Points on a hilly landscape, in no order, each with its height.
From any point a ball takes the steepest step (drop divided by distance) to one of its 2 nearest points. It stops when none of these is lower. Distance is the straight distance between rows; heights are no part of it.
Nolav h=142: [135 111 123 133 117 111 119 105 124 160 165 100 105 130 118 102 142  80
 132  78 136 167 116 126 146 137 100 117 166 120 116 196 127 110 158 169
 139 164 125 146  99 161 164 124  96  77 114 175 140 130 175 140  68 120]
Rul h=220: [142 149 198  66 126  78 122  79 107 113 130 148  87 125 159 157 123 165
 167 150 192 109 173  64 124 131 119 161  97 125 186 115 126 139 143 137
 116 118 136  73 100  89 100 188 101 134 145 130  98 130 152 155 145 123]
veme h=429: [112 137 205  98 122  87 141 163 158 109 148 156 151 137  88 169 135  72
 153 109 190 180 123 117 114 130 112 126 129 108 172 141 119 123 157 133
 151 148 104 142 100 183 117 168 113 120 112 197 144 162 142 164 135  69]
bapi h=195: [ 89 121  98 136  57 120 129 140 136 146 109 165 150  94 102  92 148 155
  98  81 112 168 193 159 140  86 122 105 153 162 140 134 160 118 127 116
 126 143 163 154 179 142 113  77 158  95 115 141 160  82  89  78 182 104]
pab h=640: [123 112  91 113 157 160  70 179 105 119  77  81 104 155  80 197 151 131
 139 125  87 120 134 172 148 136 117 151 126 128  45 138 114 147 114  41
  95 148 163 145 111 117 140 173 121 129 133 100 145 166 167 145 103 128]
zabur h=243: [104 166  84 151 133 158 152 108 112 141 120 166 129  68 110 130  99 137
 180 158 150  58 161  57 163 132 119 150 104 139 130  86 137  88 121 146
 135 151 133  98 152  60 133 101 152 115 147  84 131  87 112 125 160 125]
Vugu h=323: [139  96 172  87 110 139 139 111 107 143 155 129 123 150 134 132 119 137
 140  67 147 121 118 112 170 117  91 126 135 126 137 161 171 116 168 133
  96 201 133  95  94 174 146 169 102 122 122 101 103 132 174 138 129 132]
fazin h=265: [163 118 179  97 140  83 119 108 113 124 151  89  88 157 169 156 134 114
 157 136 141 121 101 120 141 140 105 123 134 113 151 162  81 140 159 123
 124 115 117  95 112 126 122 130  73 118 123 158 119 159 170 140  81 116]
kadeg h=405: [139 138 127 136 147 144 126 100  84  76 168 154 112 142 172 121 133 218
  93 147  68 133 108 120 118 105 166 139 125 135 125 128 147 177 107 116
  91 101 170 111 164 155 122 141 144 143 150 111  64 142 107 128 178 160]
rofu h=560: [123  88 131 119 122 108 114  88 132 142 175 112 100 159 163 118 169  92
 119  67  87 151  76 201 171 130 145 102 179 108  83 197 105 147 114 120
  88  90 148 106  82 149 125  96  72  53 100 127 161 159 161 117  54 121]
zipi h=231: [112 144 111 159 126 129 106 190 156 149  91 107 128 101 107 139 159  88
  94 121 157 123 147 142 108 113 145 128 136 136 131 121 119 134 140 146
 130 124 127 140 137 158 124 135 163 143 148 132 195 132 131 117 135 119]
fifo h=383: [102 122  91 117 100 120 169  99 143 127 142 165 132  99 116 116 130 202
 109 112 177 188 149 130 119  86 127 165 159 161 156 127 141 150 127 143
 119 151 146 105 131 162 106 103 169 119 132 120 131 125 131 131 186 112]
detak h=314: [178  61 180 150 146 114  83  78  95 125 193  55 102 172 192 148 149 111
 133 124  77 167  62 141 201 117 125  93 127  80 110 186 116 110 146 122
 164 131 101 146  76 144 134 125  86 113  95 147 116 165 178 169  74 155]
Puni h=788: [162 134 169  93 155 122 156  93 135 128 118 127 141 132 164 102  56 199
 127 143 176  97 151 147 115 161 113 112 107 189 203 115 208 119 154 130
 151  88 102  73  91  68  82 114 103 219 175  70 111 137  87 107 185 192]
seb h=575: [101 144 108 153 109 135 102 166 108 119 100 124 139 122 130 104 139 165
  83 109  72 107 158 146 126 106 150 109 150 135  85 134 145 128 122  93
 112 110 144 141 196 103 100  97 148 140 116 107 148 111  85 102 138 137]
Zovos h=197: [146 142 185  74 135  93 174 114 124 112 127 130  74 122 127 170 121 160
 147 173 195 109  99  81 104 176 120 184  89 119 209 126 135 134 141 172
 115 121 140  89  99 128 152 174 104 152 172 121 120 110 154 140 119 135]
tugek h=348: [143  97 161 108  95 136 109  57  85 126 145 134  90 150 160  98 134 196
 104  92 111 115 156 109 135 112 125 154 140 126 124 169 168 139 146 128
  93 179 165 116 130 163 115 183 111 115 112 114  85 131 164 131 147 137]
bebi h=308: [128 127  85 141 169 155 168 156 167 147 110 136 125 111  99 149  98 124
 139 139 141 113  93 116 119 137 144 151 129 134 123  94 150 130 130 193
 140 143 109 104 126 115 166 110 140 146 137  67 132 121 151 146 143 161]
toko h=510: [139  66 186  79 115 103 142  91 105 153 205  82 111 152 154 105 136 101
 133  87 128 198  55 156 143 142  96 100 130 114 139 156 133 148 139 149
 124 105 144 155  65 180 150 134 104 110  88 136 190 145 110 127  66 110]
boz h=581: [151 128 102 138 157 134  96 156 137 137 137  96 108 159 162 116 189 120
  93  89  73 158  86 195 153 137 156 113 172 113  75 205 126 156 144 137
  99  65 120 133 121 151 129 120 108  50 156 130 170 152 146 125  68 114]
losis h=156: [ 98  86 122 151 112 127 159 181 209 141 115 126 167 135 138 142 100  64
 130 164 162 131  86 125 122 130 149 129 129 124 144 116 113 155 112 161
 135  97 112 113 103 160 140  44 138 140 139 121 176 135 126 102  95 132]
nav h=98: [ 63  96 105 116  83 142 121 118 147 155  78 146 121 121 150 156 123 103
 151 105  77 123 164 133 130 110 115  86 137 125  99 138  94 145  56  93
  90 133 161 107 167 126 132  53 109 113  98 106 120 113 109  58  84 108]
Bub h=149: [120 171 160 138 118 125 190 147 148 125 159 177 145 114  91 125  83  74
 156 138 197 140 130  52 106 171 103 127  96 136 169 138 139  99 113 165
 173 128 121 135 143 165 156 147 142 136 131 142 119  93 132 146 150 102]
vefod h=458: [ 76 119 113 152 128 176 125 166 149 134  82 152 158 107  96 133  97 145
 110  85 124  91 123 139 144 106 120 120 148 162 100 152 192 112 148  89
 119 179 140 101 138 134  99 111 126 150 145  76  99  99 127 123 163 140]
tel h=536: [122  74 148  63 102 101 155  56 122 135 187 105  95 181 171 133 130 119
 137  90 103 171  99 190 144 120 119  91 152 127 106 160  81 174 120 117
  98 111 147 121  96 172 133 113  92 121  84 144 140 156 129 116  76 134]
nosa h=551: [145 102 107 150 100 120  87 126 152 152 107 112 154 113 171  73 145 176
  79 104  87  95 165 129 130  91 127  98 154 141 126 115 160 114 167 119
 135 103 110 123 153  77  98  58 138 152 136 125 133 135  77  78 173 149]
kopa h=858: [161 139 122 109 168 130 154  76  93 134 119 103  96 136 127 145 140 112
 127 179 149 108  65  73  95 157 127 197  88  73 162  80 116 125 111 199
 154 135 127 134 125 134 176 184 128 114 122 103 111 120 145 144 126 148]
luza h=799: [145 103 156  91 106 110 142  66 150 123 126 147 166 127 155  92  82 202
 131 121 179 123 158 124 159 132  99 122 119 218 194 131 186 146 154 100
 134 141 135 107  94  93  96 107 106 203 146  90 106 116  87 103 167 159]
Kos h=740: [190 131 129 115 149 107 134 133 137 144 171  61 120 167 168  89 168  98
 138 102 127 141  81 134 126 142 111 107 109 111 150 153 146 134 168 183
 142  90  73 143 111 124 155 147 132 121 114 136 158 151 140 147  82 156]
Lemuk h=119: [107  78 123 161  92 133 128 159 195 118 110 151 176 144 120 155  96  81
  97 171 126 155  76 140 112 103 166 138 144 120 106 121 110 182  81 126
 139 121 108 139 119 168 119  86 133 140 118 164 129 134 106 140 109 119]
nom h=303: [108 168  95 157 153 140 138 161 131 110 108 185 140  75  74 183 145 131
  86 171 178 122 137 102  81 116 170 184 156 106 131 137 116 112 152 179
 162 140 137 133 134 135 101 147 172 116 169 154 121 118 176 157 176  86]
pabo h=848: [149 135 120 109 141 125 150  69  89 115 158 112 105 148 122 122 146 133
 140 158 145 160 116  85 131 148 122 154 118  91 154  95 108 154 121 151
 148 148 109 143 128 151 155 188 132 114 108 142 101 126 122 167 129 132]
lebed h=778: [146 134 130 117 149 106 154 135 161 132 129 101 129 159 145 108 108 167
 137 169 163 102 128 136 107 161 125 127 109 155 189 121 182 130 159 149
 171  95  93  93 124  87 124  98 140 178 161  96 128 111 121 124 154 178]
Tukuz h=826: [110 104 184 133  93 106 129  21  93 114 133 126 110 122 175 128  92 170
 135 148 155 115 138  92 181 136  91 154 107 147 150 130 137 148 106  98
 141 155 156 131 105  91 142 141  89 178 123 122  88 112 105 118 128 130]
bivu h=619: [108 139 106 146 131 156  86 201 115 118  74 113 134 135  94 183 125 118
 148 130  90  97 158 159 135 133 133 137 118 138  62 137 100 132 101  49
 124 138 153 121 145  88 118 137 145 145 140 129 144 127 123 126 109 105]
puve h=812: [137 113 165 115 103 100 114  36 122 103 142 117 143 138 168  61  67 191
 120 109 122 133 161 112 172 116 101 103  98 182 146 129 163 141 143  90
 152 147 143 135 102  91 106 124 108 178 119 132 106 117  86 108 156 133]
Tul h=239: [128 139 176  76 124  79 102  68 111 151 119 115  70 115 160 150 136 109
 183 131 201 108 166 102 127 132 104 133 128 121 158 132  78 132 171 119
 106 135 141  94 109  92 127 143  88 102 121 151 128 134 168 125  95 117]
Gebir h=207: [126 134 121  86  92  98  98  76 137 149 124 122  77 106 144 108 162 131
 146  83 149 143 195 116 147  96 109 103 145 131 133 151 100 139 159 105
  97 156 143 118 123  93 116 121 105 102 111 147 139 131 133 118  92 121]
lagif h=655: [147 158  71 166 120 118 107 128  77 110 134 151 102 126 112 101 139 168
 114 124  45 185 171 201 135 135 137  82 138 143  81 118  98 130 113  58
 149 111 164 147 190  87  66  88 110 135 108 188  87  97  90 115  99 114]
zesir h=208: [ 95  75 177  90 119 100 130 115 155 164  82  93 103 118 149 171 104  93
 138 135 208  85  53 115 136 125 121 144 132 111 166 114 151 143 130 168
 102 135 112 117  67 145 138 117  92 130 129  59 160 147 141  97 144 138]
Lezo h=601: [147 125  85 158 159 153 109 161 124 109 147 102 118 193 146 130 167 130
  84  97  55 176  81 204 109 145 158 116 161 126  74 171 134 146 136 119
 125 100 121 189 144 168 132 143 115 110 139 153 123 135 146 159  69 113]
ramam h=726: [184 137 164  97 166 115  93  81  99 157 136  53  92 173 170 117 180 106
 117 130 116 133  69 101 126 128 135 124 111  72 139 115 136 139 153 184
 110  75  89 125 115 137 143 183 122  78 129 111 154 190 141 161 136 143]
ruli h=196: [128 135 144 145 116 130  94  79  90 157 129  96 119 103 145  72  96 102
 142 124 112  69 150  57 172 119 103 130 123 101 109 130 144 101 133 119
 158 201 126 134 141  66 156 141 124 122 105 129 143 105 112 110 122 120]
vatu h=288: [128 143  52 137 140 176 195 158 163 146 101 161 147  91 122 161 102 157
 171 151 136  86 132 136 117 153 121 119 111 170 138  94 143 104 114 162
 122 124 119  88 128  82 164  70 136 146 149  46 116 112 123 102 125 157]
gano h=457: [117 153  90 146 127 136 141  99  59 103 133 162  99 118 111 120 154 165
  85 160  89 182 143 138 119 117 144 155 158 126 114 138  88 149  94 118
 117 116 197 143 183 136 113 145 162 114 128 181  96 107 116 126 131  75]
tolef h=363: [139  86 138 155 102 139  88  61 132 138 165  97 104 155 215 109 146 166
 101 120  53 129  92 139 165 102 163 129 163 113 104 173 150 132 121 133
 123 104 103 118 143 148 128  46 120 119 122 113  93 135 154 107  98 144]
tikil h=629: [156 168  82 165 153 132  94 163  90 109 122 108  94 139 108 128 170 164
  64 137  50 181 134 192 103 141 156 106 146 135  62 125  97 146 134  98
 140  93 151 174 180 106 100 115 151 150 142 181 126 124  81 145 102 117]
mekin h=754: [174 139 114 121 170 133 163 147 160 124 165  98 146 159 147 118 146 142
 104 155 140 168  66 140  75 146 142 126 109 124 172 102 136 152 157 186
 157  71  84 144 106 129 146 113 165 141 148 157 145 154 123 166 106 159]
mugal h=437: [ 77  84  69 154 129 208 118 170 158 125  81 175 153 138  99 162 113 138
 114  93  90 115  95 160 139  88 142 142 159 140  61 132 170 137  95  95
  89 174 161 104 143 151 128 110 123 126 133  54 106 112 148 133 148 147]
pali h=599: [124 148 125 157 148 149  98 196 106  86 107 118 126 127 131 145 101 160
 122 142  54  64 175 159 122 119 125 111 112 141  78 119 126 125 125  33
 128  99 131 109 165  85  96 145 138 154 121 116 115 117  97 120 130 136]
famib h=177: [ 76  91 120  96 113 123 106  97 144 165  69  82 100 112 138 183 126 122
 128 121 172  84 103 130 142 115 127 135 108 114 117 121 126 157 120 134
  77 126 167 132 102 119 141 110 117 140 125  55 177 157 136  99 129 133]
minat h=99: [158 180 111  95 136 124 175 101 162 110 158 176 163 125 124  75  96 112
 206 140 165  91 185 116 119 178 117  86  95 153 159 129 110  83 106 147
 172  99  98 112 147 106 145  91 135 129 120 141  79 113 117  95 116 134]
Bebub h=39: [161 195 183 144 156 108 115 140 153 121 147 115 149 151 111  43 115  75
 163 124 120  75 182 112  85 174  99  80 103 130 148  95  82  98 144 106
 172  68  59 120 141  74 121 156 135 149 126 173 135 124 112 118 111 146]
muru h=193: [121 145 101 152 121 129  94 210 184 138 122 124 169 107 113 113 149  47
  72  95 138 164 148 169  94 101 164 115 160 135 123 134 162 115 154 144
 132 106  96 191 100 178 141 115 153 137 163 189 202 134 131 133 137 137]
Mur h=455: [110  93 177  65  88 111 138 140 144 125 174 150 143 131  92 146 150 100
 118  89 180 215 103 129 121 103 127 152 160 120 139 148 121 130 148 139
 133 156 121 170 101 223 130 148 134 112 103 197 159 154 137 156 144  92]
Buk h=139: [ 79 102 145 117  83 120 126  73 142 169  83 111 123 123 183 130  94 108
 124 122 132  91 141 119 141 116 114 112 114 133 129 125 126 157  93 101
  97 129 173 133 141 120 144  99 117 154 107  85 150 110 101  66 115 111]
Puvi h=377: [102 148 169 140 113 129 115 149 162  93 109 166 166 125  97 105  94  72
 150 117 166 116 169  98 122  99 131 125  89 120 116  84 113 104 119 100
 152 130 126 167 138 136 117 207 122 140 112 147 141 149  98 157 188 120]
bevit h=210: [119 104 113 138  83 116 103 180 167 107 108 158 172 151 127 130 104 111
 143 121  84 164 157 172 136 119 150 130 170 160  91 166  90 136 103  39
 166 131 119 126 143 142  76  45 112 152 130 163 106 106 120  84 104 109]
Pog h=70: [177 169 166 123 149 122 149 112 130  86 133 139 162 149 137  60  94 121
 189 146 143  78 188 106 144 167  98  91 110 152 145 127 121  80 142 103
 171  93  82  89 130  71 108 123 111 151 127 164  74 118 121 126 121 150]
Tibuz h=221: [106 141 124 172 115 160 114 109 131 173 103 142 156  79 108 105  91  87
 134 150 143  68 148  28 161 135 120 143 129 118 123  96 148  79 114 154
 153 172 118 129 134  89 155 107 146 125 145 125 147 107 107 123 142 117]
kabos h=153: [122 109 145 135 110 111  87 206 171 134 133 132 157 116 120 114 151  50
 107  85 169 155 122 145 138  98 127 113 154 119 135 155 151 102 177 137
 125 142  96 177  81 197 126 159 115 120 136 186 202 153 149 156 122 114]
bibun h=484: [128  90 185  67  97  93 143 116 123 135 205 112 143 140 148  89 144 106
 146  52 154 204 103 122 132 128 118 133 139 118 141 142 154 127 151 170
 121 143 115 184  84 208 126 158 121 117  81 174 173 157 136 165 110 119]
porek h=876: [179 176 173 128 184 101 124 164 106 113 111  72  72 167 131 149 128 110
 128 181 153  89  91 104  92 176 119 143  70  95 163 111 100 107 151 150
 135  96 100 114 128  85 153 192 125 142 155 136 141 134 144 168 116 139]
sabo h=352: [104 131 171 114 107 140 141 119 177 122 126 154 178 133 125 112  89  91
 168  98 165 113 146  77 148  99 117 108 114 122 147 127 128 103 115 109
 126 149 105 105 114 161 138 150 116 131 107 116 111 138 119 120 159 124]
napep h=259: [109 148 114 165 143 146 131 189 177 160  80 131 132  72 102 148 134  94
  85 178 140 103 129 118  56 137 166 131 121 107 161  98  97 122 130 186
 133  71 118 130 145 128 117 113 182 140 164 125 180 118 125 114 149 113]
Bokek h=174: [138 164 190 104 140  93 160 119 129 129 130 151  94 108  92 130 134 112
 141 133 209 130 101  63  85 157 118 163  96 115 196 110 153 110 132 181
 160 134 111 143 124 141 133 207 115 128 144 137 120 113 132 165 152 117]
nasak h=146: [ 69 114  80 129  52 132 126 151 164 176 118 179 154 105 108 122 148 100
 127  67 108 150 189 152 128  98 121  64 146 135  96 147 117 114  87 115
  94 131 144 127 181 156 122  59 136  97 103 136 142 102 109  72 126 104]
ledi h=712: [185 124 180  83 163 124  81 128  81 143 167  67 107 168 136 134 190  91
  94 119 123 145  38 115 103 139 135 140 118  73 169 127 143 122 167 189
 131  95  94 187  79 175 140 205 109  81 114 155 151 178 168 165 136 139]
leta h=886: [140 161 146 132 154 113 115 180 117 140  96  87 115 133  80 170 127 104
 137 172 184  89 100 132 112 162 103 158 103 125 151 116 118 104 151 104
 154 131  92 130  90  70 146 172 134 147 158 129 182 137 129 152 128 144]
zegi h=357: [ 75 144  96 110  76 125 156 114 129 133 107 188 114  81  75 171 147 165
 114 120 189 169 153 118 107 111 149 159 146 134 157 137 127 138 124 157
 111 155 200 112 141 159 114 153 166 111 136 106 134 119 144 123 203  91]
nilo h=430: [144 157 144 117 137 122 145  86  76  94 150 155  87 125 151 115 129 182
 122 174  99 136 159 111  98 131 147 147 129 123 158  95 103 166 100 122
  97  79 170 103 178 145 116 185 142 118 133 152  79 118 111 140 143 112]
gabo h=376: [101  90 136 112 116 153  94  99  94 103 125 136  98 129 155 127 135 205
 114 131 103 109 126 124 166  78 153 174 148 112 109 117 152 151 114  90
  57 156 165  96 139 138 119 150 134 114 125  91  83 140 137 117 182 165]
Puf h=281: [129 156 109 170 164 149 174 187 142 146  99 172 133  68  72 148 109  87
  65 179 153 132  99  96  58 145 172 166 124 107 157 101 119 133 133 213
 166  92 144 123 154 138 122 140 201 133 163 131 136 103 146 172 169 112]
fuzav h=897: [135 156 116 152 156 136 125 183 143 153  99  85 142 138  65 140 116  72
 173 114 146 105 121 156 124 163  85 121  92 140  98  96 110 107 109 103
 139 146 102 153  75  65 164 142 149 161 147  98 223 136 122 144 102 138]
vuven h=245: [146 145  90 138 122  85 118 104 126 147 140 131 120 112 126  97 152 145
 119 137 131 184 186 154 130 113 134 110 152 140 128 122  92 141 147 113
 141 126 132 134 155 107 109 102 136 129 111 177 139 115 115 116 107 121]
felol h=248: [146 108 138 146 114  97  80 150 158 109 119 128 184 146 134 119  84 123
 121 107 125 126 154 141 156 105 121 133 161 140 113 182 125 130 151  46
 164 164 106 140 121 139  90  99  98 166 134 170 106 137 126 129 124 120]
guz h=124: [137 162  98 155 135 139 200 116 154 123 154 214 190 108  93 104  92 106
 179 156 161 129 157  72 117 174 116 113 106 158 162 127 125  85 105 172
 181 106  94 128 136 126 145 101 155 105 146 146  70 100 103 129 140 136]
bazu h=794: [111 154  99 133 141 210 118 197 112 106 106 123 141 106  88 156  92 114
 214 139  85  43 152 127 125 152 112 134  82 139  70  66  84 103  70  96
 116 156 119 113 131  59 152 131 170 122 106  72 147 124 124 133 115 134]
zuba h=414: [ 98  93 107 112 119 164 126 140 178 146 110 154 129 142 143 160 135 155
 134  98 111 108 102 159 156  96 152 135 170 127 106 162 144 145 119  99
  68 167 135  65 124 161 126  93 112 100 121  68  98 133 170 101 123 145]
sivug h=662: [125 135 127  98 164 149 101 169 125  93 104 117 117 152  63 187 168 105
 152 109 132 151 144 183 120 125 112 117 130 112  94 125  83 138 125  66
  95 167 148 132 118 160 130 228 105 113 105 135 104 169 173 167 108 106]
laz h=483: [108 124  84 189 112 116 169 119  76  99 126 182 120  86 132 129 130 192
  71 162  80 162 137 134 118 104 139 177 151 139 148 131 139 149 102 126
 123 126 195 132 183 123  95  80 158 110 169 135  90  58  98 105 168  89]
Toka h=76: [144 194 127 119 160 117 110 134 124 131 118  97 117 128 128 107 128 129
 153 162 118  78 184 138 113 155 115  95 104 130 124  85  65 120 136 102
 135  82  93 108 167  49 125 146 153 157 141 149 156 139  84 122 123 133]
Duv h=680: [157 124 136  96 170 146 137 149  78  85 155 123 118 165  93 180 168 119
 147 141 146 157  85 149 121 130 120 150 115  91 114 111 109 133 125 115
  99 166 134 132  99 172 156 224  92 101 113 150  72 171 191 166 114 127]
dubi h=762: [109 129  79 154 137 187 157 140 133 136  87 148 147 108  86 144 144 112
 110 144 108 126 136 115  89 115 141 131 109 105  73  62 107 131  76 169
  97 128 154 138 168 138 144 141 159 100 100  80 137 124 120 142 140 116]
Likav h=388: [131  97 130 116 119 142  83  93 146 134 140 108 118 142 203 119 143 168
 148  76  79 123 137 147 171  79 131 111 169 124 114 169 135 136 143  95
  82 134 119  79 134 126 124  75  97  98 109 115  91 144 156  85  96 156]
zem h=529: [156  96 105 161  96 118 123 131 154 142 139 133 119 117 176  84 131 180
  69 144  83 144 130 147 127 108 168 141 175 129 145 133 159 144 158 156
 152  85 116 142 152 123 125   7 166 139 149 146 127 131 111  80 129 133]
Finag h=747: [ 74 122  56 153 146 180 160 134 106 146  79 133 128  76  88 121 140 150
 120 166 108 114 131 123  94 130 149 122 101 135 103  59 125 141  67 182
 114 116 164 138 175  75 115 122 170 140 111  44 172 102  67 116 171 135]
rorus h=697: [173 129 156  93 174 122 139 145  95 121 182  89  93 181 119 148 191  98
 124 107 119 176  40 161 103 156 119 127 108  97 141 138 115 124 151 162
 120 129 133 162  88 173 155 195  97  80 107 163 113 163 184 161  93 116]
Tasa h=779: [ 92 164  81 136 150 195 139 171 133  97  88 133 136 110  79 176 129 127
 175 140 121  98 163 142  90 141 126 127  92 147  78  64 112 127  76 122
  91 134 152 102 153 121 138 148 174 142 103  35 147 128 126 140 144 131]
mit h=302: [135  92 208 122 131 107 103 161 124 130 128 107 153 143 155 137 113 114
 124  91 143 106  99 110 163 106 101 130 131 123 142 175 170 100 175 100
 140 191 102 123  93 143 111 173  84 123 118 135 107 146 174 142 136 125]
vabiv h=403: [ 95 140 180 118 126 121 139 163 148 100 114 142 154 119  82 141 113  70
 108 113 173 154 128 129  91 121 123 108 103 136 141 139 123  98 135 108
 144 152 136 173 120 201 110 189 126 142 100 144 149 122 122 145 161  99]
nufig h=777: [109  96  67 154 120 183 119 102 102 151  93 143 110 134  92 140 156 114
 112 174  82 125 121 115 119 138 128 150 131  89  51 105  75 149  67 169
  89 176 157 158 162 138 170 126 161  75 105 113 126 137 105 127 103 110]
Sil h=277: [136 119 196 161 121 115  83 193 141 141 109  99 149 130 135 116  80  80
 131  98 126  73 142 121 170 129 121 119 136 134 127 169 160 107 163  68
 156 159 109 149 104 133 113 127  91 168 134 147 158 111 154 126 117 120]
Lizo h=108: [111  94 146 129 107 131 119 158 131 162 149 132 150 132 122 128 128  81
  97  66 144 142  95 123 148 113 123 137 175 136 125 210 173 105 171 163
 126 159 123 153 116 200 130 104 115  93 130 172 154 130 175 126  99 113]
meza h=506: [135 114  90 162 111 105 139 133 110 116 123 157 128  93 159 110 139 216
  66 135  81 158 155 163 132  87 154 152 166 137 156 135 165 134 143 125
 122  91 159 136 189  96  77  34 165 116 161 132 107 103 106 100 174 118]
Diduf h=867: [155 162 163  90 170 110 124  92  92 120 110  88  90 140 130 154 138 115
 171 209 155  77  66  62 113 169 132 189  67  66 146  69 102  93 106 155
 131 100 110 103 135  81 158 193 112 128 145 113 111 153 133 155 154 146]
zuze h=329: [114 116 118 140 123 154 167 153 161 128 139 154 150 127 126 139 110  96
 118 107 154 112  90 121 116 113 133 142 119 125 130 122 148 127 128 164
 114 141 117 124 137 191 171 130 136 121 107 100 112 126 139 135 140 135]
nevit h=266: [117 138  77 148 156 166 178 122 118 124 121 154 119  79 135 143  93 174
 160 200 117  62 134 102 148 168 139 141 105 135 126  66 130 137  88 151
 127 125 143  85 131  56 156  86 147 142 149  73  99  76 112 111 120 145]
vas h=604: [135 145  97 166 147 154  82 182 102 101 119 114 136 149 141 111 156 160
  52  99  57 148 115 188 125 132 187 120 157 126  47 148 165 121 143 100
 135 116 111 183 153 164 107 124 124 147 149 154 129 117 126 161 128 137]
latil h=679: [148 164  94 160 139 107 117  91  77  86 151 157 127 106 146  81 107 205
 139 147  75 142 194 145 157 124 122  91 126 171 131 127 121 131 122  70
 132 117 148 123 167  68  77 103 110 139 122 158  64  93  74 107 145 136]
Bon h=698: [140 177  79 167 119 102 166 128  85  89 154 194 168  82 107  73 139 189
 139 147 107 130 220 152 132 122  97  93 139 179 152 123 140  81 123 102
 134 117 129 139 167  87  75 117 141 110 157 156  87  83  80  84 163 112]
sul h=330: [ 93 159  74 163 118 145 140 130 123  92 119 192 143  88  53 174 130 158
 107 140 165 153 167 103 127 105 134 164 136 141 112 117 101 121 110 116
 119 178 168 134 131 155 113 159 165 116 159 144 105 123 150 154 175  91]
dip h=167: [140 114 104 139 109 114 120  69  99 175 142 111  90 127 133 121 129  87
 128 107 117  98 128  93 171 136 116 122 146 119 104 139  95 111 123 150
 145 169 132 147 125 125 169 122 112  99 104 130 121 116 140 125  85 117]
Sadin h=731: [118 163  59 148 163 158 182 150 119 130 129 151 165  90  93  86 117 145
 147 153 113 125 149 140 101 150 130 107  89 153 114  78 145 123 105 145
 140 114 123 145 146  85 139 151 181 143 134  91 145  84  72 140 158 141]
Gado h=837: [134 110 172 115 147 102 117  22  72 107 138  88 106 153 151 140 119 123
 160 156 134 129 112  72 161 167 106 144  91  94 143 103 137 153 102 123
 155 162 131 153  86  97 175 181  87 150 109 117  96 118 108 153 126 145]
Fep h=166: [ 80  96 107 148  69 141 155 181 188 112 105 184 204 148  83 172  91  74
 155 133 120 180 128 153 122 109 137 119 134 155  98 133  96 137  68  67
 140 151 134 128 121 161 109  65 122 147 126 154 102 123 125 115 116 102]
num h=112: [140 165 107 135 159 110  82 136 143 124 120  96 116 160 155 128 147 123
 155 162  88  90 150 143 147 118 146 112 135 115  82  93  80 136 138  77
 116  90  97 107 130  56 119 113 131 137 130 137 146 155 103 136  86 152]
tovun h=188: [114  91 142 105 101 120 157 135 187 177 121 108 145 106 158 138  81 100
 118 114 174 125  66 134 130 124 123 119 132 151 158 142 160 151 122 155
 131 130 121 120  88 165 152  55 127 177 119  76 177 134 121  97 133 137]
vufi h=338: [147  58 155 124 114 134  90  49  97 135 188  82 104 173 193 126 162 140
 125 122  82 168  81 128 164  98 136 133 160  83 104 154 112 149 120 151
 126 128 111 120 108 154 146 103 114 106  98 155  95 183 164 146  89 153]
dunev h=766: [171 157 131 109 146  93 177 144 179 136 144 112 155 144 123  97 135 131
 125 163 174 148 132 153  71 171 132 116 109 162 191 111 128 121 146 176
 159  68  68 136 113 113 130  84 143 175 153 147 151 133 106 124 121 159]
nov h=715: [140 192  77 149 130 125 156 168 106 122 135 165 156  97 104  99 156 189
 116 132 112 135 193 149  81 154 137 105 105 168 144  99 143 108 136 136
 124 106 129 140 174 119 105 141 162 124 149 123 112  94  88 106 158 133]
poz h=292: [171  91 210  98 166  95  96  94  75 112 179  66 105 182 190 152 146 123
 151 119 102 127  61 137 173 121 118 109 113  90 151 176 152 122 167 136
 130 131 112 107  54 122 140 152  62  82 101 132 112 177 195 134  82 150]

Call two points neighbours if one is among the 2 nearest of the other. Go from one point of each pair to the other, from neighbour to neighbour, staying as low as possible. Name the highest point that can't be avoided.
Bebub, Lemuk | pali
nav, Lizo | lagif
Gebir, Bebub | Tul
nav, Lemuk | zesir

For each start below, name the point where the ball stops.
mekin | Lemuk
pab | Lemuk
vas | Lizo
Rul | Bebub
Puvi | Lizo
nilo | Lemuk
leta | Lemuk
Finag | Lizo
zegi | Lizo
